The views of a scene show one set of named points, each view turned or mirrored, shifted and resized as a whole, with a little noise and some points left out.

Scene 1
View 1
(3): [ -9  -8   3   2   1  -4  -1  -3  -5  -1  -5  -6   2  -5  -1  -6  -9  -2
   2  -3  -1  11   8   5  -8  -5   2  -9  -5 -18]
(279): [-15   3   0  -5   5  -9   2  -5   0   5  -3  -7  -6  -3  -5   1   2  -5
  -2   6   1   1   1   6  -6  -9  -4  -4  -8  -7]
(263): [ -7 -16  -4  12  -6  -1  -3   0 -21  -7  -7   5   1   1   1  -1 -14  -8
   5   7  11   2  11   4  -3   3   7   0  -7  -5]
(219): [-12  -6   0   5   1  -2  -2   2  -4   4  -1  -5   2  -6   3  -2  -2  -1
  -4   0   9   4   9   6  -4  -5   1  -4 -10  -7]
(194): [-11  -2  -2   3   1  -6  -3  -2 -10  -1  -4   4  -6  -4  -3   5  -1  -8
   3  13  12  -7   7   7   1  -1   8  -1  -5   1]
(259): [ -9 -14  -6   8  -2   1   4  -1 -15  -3  -4  -4   0   7   6  -8 -13  -7
  -4  -5   5   9   5  -6 -14 -11  -6   1 -21  -9]
(149): [ -5 -13  -6   6   0   0   4  -3 -22 -10  -3  -3  -4   2   5   0 -12  -6
   1   4  10  -1  -1  -4  -3  -3   1   4 -16  -1]
(294): [-11  -9  -3   4   2   2   3   1  -9   0   1  -9   1  -3   7  -3  -5  -1
  -8  -3   9   4   2   0  -6 -10  -3  -1 -18  -5]
(229): [ -8  -2  -2  -2   5  -6   4  -6 -10  -4  -3  -6  -7  -2   0   1  -5  -5
   1   5   4  -2  -4   0  -4  -7  -1   0 -11  -4]
(25): [-15   6   1  -7   7  -9   0  -4   2   6   2 -13  -5 -13  -5   8   7   3
  -3  14   6  -5  -4  14   8  -3   3  -7  -3  -1]
(293): [ -9  -8  -1   2   4   1   3   1  -8  -1   2  -9  -1  -5   7  -1  -3   0
  -8  -2  11   1   1   0  -4  -9  -1  -2 -16  -3]
(288): [-11  -6  -6   1   2  -3   7  -4 -11  -1  -2  -5  -6   6   3  -2  -7 -10
  -4   1   5   2  -1  -5 -12 -12  -8   3 -21  -4]
(109): [-12  -1   0   0   2  -9  -1  -5  -4   3  -7   1  -4   2  -4  -3  -4  -9
   2   2  -1   5   9   3 -12  -9  -1  -4  -7 -12]
(211): [ -8  -4  -6   3   0 -10   2  -7 -15  -6 -11   5  -9   7  -7   0 -11 -15
   8   9   0   0   5  -1 -10  -4   1   2  -7  -8]
(203): [ -9  -2   0   0   4  -6   3  -5  -7  -2  -6   0  -6   2   1  -4  -6 -10
   2  -2   0   4   6  -3 -15 -11  -2   0 -12 -11]
(242): [-18  -2   0   0   2  -4   1  -1   4  12  -1 -11   2   0  -2  -6  -1  -3
  -9  -4   0  11   8   6 -13 -15  -9  -8 -14 -14]
(290): [-11  -3  -4  -3   4  -8   8  -8  -7  -1  -6 -13  -5   3  -4  -4 -10  -6
   0   1  -7   9  -6   1  -9 -11  -8  -4 -12 -14]
(274): [ -3  -8  -2  -1   3  -6   3  -7 -16 -12  -4  -9  -4  -9  -2   3 -11   1
   8  11   1  -1  -6   6   6   2   8  -4  -1  -9]
(215): [ -8 -11  -7   5   0  -2   4  -2 -17  -5  -3  -2  -4   3   2   0 -10  -8
   1   6   9  -1   0   0  -3  -4   0   3 -14  -1]
(120): [ -8  -9  -2   3   0  -5   1  -4 -11  -4  -6  -2  -1   0  -1  -4 -10  -7
   3   1   1   7   7   1  -9  -6   1  -3  -7 -13]
View 2
(242): [-24 -17  13  11  11  -5   1   3   6  -3   1   1  -7   2   1  -7 -13  14
 -21  -8  -6 -21  11 -24 -15 -16   4  26  -9   3]
(109): [-20 -13  12   7   2   1   4   7   4  -2   4   6 -12  -2   1   1 -10   1
  -9  -5  -8 -13  19 -20  -5 -10   8  10  -8  19]
(149): [ -2  -2   9 -10 -18  -5   8  -7   7  -2 -15   6  -4  12   8  -3 -19  -5
  11 -11  -3  -3   9 -13  -3  -9  -8   4 -14  21]
(203): [-11 -14  14   0  -2  -3   8   4   8   3   1   5 -10   4   7  -3 -13  -3
  -3  -6  -7 -16  18 -23  -9 -10   8   7  -9  21]
(25): [-22 -24  -5   5   1   4 -15   5   1  -4  11   1   0   4   2 -10 -24   7
 -21   5 -15   3   4   6  15   1 -13  17 -18   6]
(211): [-13  -6  10  -1 -14   6   7   2   1  -4  -1   8 -12  -1   1   9 -11 -10
   2  -7  -4 -10  20 -14  -1  -3   8  -2 -13  32]
(279): [-16 -21   4   1  -1   0  -4   2   3  -2   7   2  -4   6   5  -5 -20   1
 -12  -1 -10 -11   9 -10  -1  -3   0  14 -15  14]
(219): [-19  -6  12   6   5  -7   3   5  10   1  -5   6  -8   0   2  -9 -11   9
  -6  -9  -7  -3  13 -15  -1 -19  -7  14  -4   5]
(263): [-15   8  11  -2 -12  -1   7   0   7  -3 -19   8 -11   0  -1   0  -8  -1
  13 -15  -3   6  17 -12   7 -16 -10   0  -8  20]
(215): [ -9  -6   7  -4 -16  -2   5  -6   3  -6 -11   4  -5  10   5  -1 -18  -2
   1 -11  -4  -8   7 -12  -5  -6  -5  10 -16  18]
(3): [-16  -3  14  13   3  -4  10  10   8   7  -3   7 -11  -2   4  -1 -13   2
 -11  -5  -5  -8  15 -16  -3 -20  -4  11  -1   4]
(294): [ -9 -10  10  -3  -3 -10   3  -5  10  -2 -10   2  -3  12   7 -12 -18   7
  -1 -11  -6 -10   6 -18 -10 -15  -8  19 -12   7]
(229): [ -8 -15   7  -3  -9  -2   2   0   4   0   1   3  -5   9   7  -3 -21  -4
  -6  -2  -9  -9   9 -10  -2  -3  -2   9 -15  18]
(288): [ -8 -15  12  -7  -9  -5   6  -7   7  -7  -5   1  -5  13   6  -5 -18   0
   0 -11  -5 -20   9 -24 -16  -6   4  14 -16  20]
(293): [ -9 -14   8  -4   1 -11   1  -4   9  -1  -6   2   0  12   8 -15 -20   7
  -2  -8  -9  -7   6 -15  -6 -12 -10  17 -11   8]
View 3
(109): [ -8   4  11  -2  -8   6   3 -17   0   7   9   0  -4   3  -2 -12  -2  -2
 -26   7   0  -1   8   6   3   1   2 -16 -15  11]
(294): [  3  -3  19  -9  -9   4 -12   4   1  -8  13  -3   7   7  -5  -5  -6   9
 -15  -3 -11  -4   0  16   7 -11  -3   4  -5  15]
(290): [ -3   7   8   6  -9   9  -5  -9   0   4   9   4  -1   5   9   1  12  -9
 -21   6 -10  -6  -1   7   0  -5   7   6 -16   7]
(194): [ -1  -5   3  -3  -6  -3   5  -1  -1  -9  -2 -14 -12  -5 -20 -12  -5  16
 -13   7 -11  11  20   4  12   5 -10 -17 -12  23]
(279): [ -1   5   8  -1  -7   4   2  -9  -3  -7  11   0  -7   3  -5 -10   7   2
 -23   7 -13   5  10   7   2  -2  -6  -1 -17  23]
(263): [ -6 -13   9  -1  -6  -6  -6   8   5   6  -8 -19   0  -2 -16   3 -17  18
  -7  -1  -2  -2  10   6  20   3   4 -20  -3   3]
(215): [  5  -7   8   2 -14   0  -9   3   0  -5  -2 -12  -2  -3 -10   0  -6  10
  -8   5  -9   0   4   7  14   3   4  -3  -3   8]
(259): [  2  -5  22  -4 -15   6 -15  -3   2   3  10  -6  11   6   1  -2 -14   1
 -13   0   0 -14  -9  12  11  -5  13   0   0  -1]
(149): [  8  -5   6   1 -13  -1 -10   6   3  -8  -5 -15  -3  -4  -9   3  -7  12
  -1   1  -7  -3  -3   7  16   2   6   3   1   3]
(219): [-10  -3  17 -11   0   0  -2   1   1  -2  12  -3   2   7  -8  -8  -8  12
 -21  -4  -9  -1  11  13   5  -8  -8 -10 -11  20]
(120): [ -8   1  10  -1  -6   2  -2  -6   3   8   3  -5  -1   2  -2  -3  -5   3
 -17   0   0  -5   2   7   8  -1   4 -12 -10   3]
(293): [  3   1  17 -11  -6   2  -9   4   1 -13  11  -4   1   7  -8  -5  -5  11
 -14  -5 -12  -2   1  15   5 -10  -7   5  -7  19]
(274): [ -7   7  -9   8   4  -6   4   9   6   0 -15  -9 -15  -5  -7  11  11  12
  -6  -3 -14   2   8   5   7  -3 -10  -2 -13   8]
(3): [-22   4  14  -5   6   0   1  -1   6  16   6   1   3   8   3   3  -3   5
 -23  -9  -3  -8   3  12   1 -13  -4 -13 -16   4]
(288): [ 11   0  15  -1 -20   9 -12  -8  -3  -9  12  -3   2   3  -2  -7  -3  -2
 -15   8  -8  -4  -4   8   8   1  10   6  -3  11]
(203): [  0   8  11  -4 -11   5  -1 -14  -2   2   8   0  -4   1  -1 -12  -5  -1
 -20   4   3  -4  -3   7   6   3   3  -7 -10   7]
View 4
(25): [-21   8   5   2  19   0 -11   3 -12  19  12   7   4 -16 -11   4   5  33
  11   5 -26   7  -2  10   3  -3 -15 -27  19 -11]
(229): [  1  12   1 -10   1  -2   0  -3   5  17  -4   8  13   3  -3   3  -1  12
   2  11 -10  -4   8  -7  -3  10 -15 -10  12  12]
(215): [  1  12   6  -4   4   6   0  -7   8  15  -6   1  26  15   8   2   4  -4
   2  16   3 -10   3 -10  -7   8 -22  -5  11  21]
(290): [ 12  14  -3 -26  -8  -6  -8  -1   5  11  -4   2   6  -2 -13   7  -6  -7
  -9   6  -6  -7   7 -15   7  26  -6 -19  14   3]
(203): [ 12  11  -4 -13  -7  -4  -3 -13  15  19 -21  23  15   7  -1   3  -6  -7
  -6  10  -5 -13   9  -8   0  13  -4  -9  15   4]
(279): [ -4  10  -1  -5   1  -1  -9  -4   3  18  -5  13  11  -2  -9   3   2  14
  -1   6 -17   0   8   0   4  11  -9 -17  16  -2]
(293): [ -8  16   7   3   6  17   3 -10  10  23 -10  -2  19   0  -4  12 -12  14
  -1   7   0 -23   8  -5  -4  14 -12  -8  19   1]
(294): [ -4  16   7   3   3  18   1 -11  11  20 -12  -6  22   4  -5  14 -10   2
  -6   5   6 -24   7  -5   0  19 -10  -9  18   3]
(109): [  8  12  -4 -10  -3  -5 -12 -14   8  18 -17  29  12   5  -4   1   1 -13
  -5   6  -8  -6   2   0   7   5  -2 -18  16  -4]
(263): [  1  13   7  -3  13   8   1 -16   7  18  -8  10  30  19  20   2   4 -22
   5  20  15 -16 -14  -5 -11 -15 -23  -9  12  20]
(259): [ 10  18   4  -7  -8  14  -2 -13  19  17 -22  -2  26  16   0   9 -10 -22
 -12  11  15 -27   9 -14   1  24  -9  -5  15  12]
(194): [-10   7   3   7  15   1  -5 -10   0  23  -4  21  24   7   9  -3  13  10
  11  15 -11   1  -4   6  -8 -16 -20 -11  13   8]
(3): [  6  15   1 -18   6   0  -5 -18   5  17  -9  16   4  -2  -5  11 -18 -19
  -4   6   6 -21  -9  -1   2  -1  -3 -23  21  -9]
(219): [ -8  15   5   3  11  13  -5 -14   5  23 -10  10  17   0  -4  10  -8  -3
  -2   6   2 -19  -3   5   2  -1  -9 -17  21  -9]
(242): [ -2  16   0  -1  -4  12 -17 -10   6  18 -18  10   8  -9 -21  13  -9 -12
 -15  -5  -7 -15   7   2  19  22   6 -25  24 -23]
(274): [  2  10   6 -28  16 -10   5  -3  -5  13  17   4   4  -1   6   3  -7   9
  14  20   0  -4 -11  -9 -14 -10 -25 -16  12  22]
(211): [ 11   8  -4 -15  -1 -13  -7  -9   6  15 -10  26  17  14   7  -7  11 -12
   1  16  -7   3  -2  -6  -3  -4 -14 -11   9  15]
(288): [  6  12  -2  -6 -10   3  -5  -4  13  15 -15   6  23  12  -3   2   4  -1
  -6  11  -6  -7  13 -12   1  25 -12  -5  10  13]
(120): [  8  14   0 -16   1  -1  -3 -14   9  17 -11  15  13   6   1   5  -7 -16
  -4  10   5 -15  -4  -8  -1   3  -9 -14  15   7]

Which points are out of place in each view (at most two, in the order of its rows)? Write none if all are in place.
view 1 -> (279)
view 2 -> (219), (215)
view 3 -> (3)
view 4 -> (211), (288)
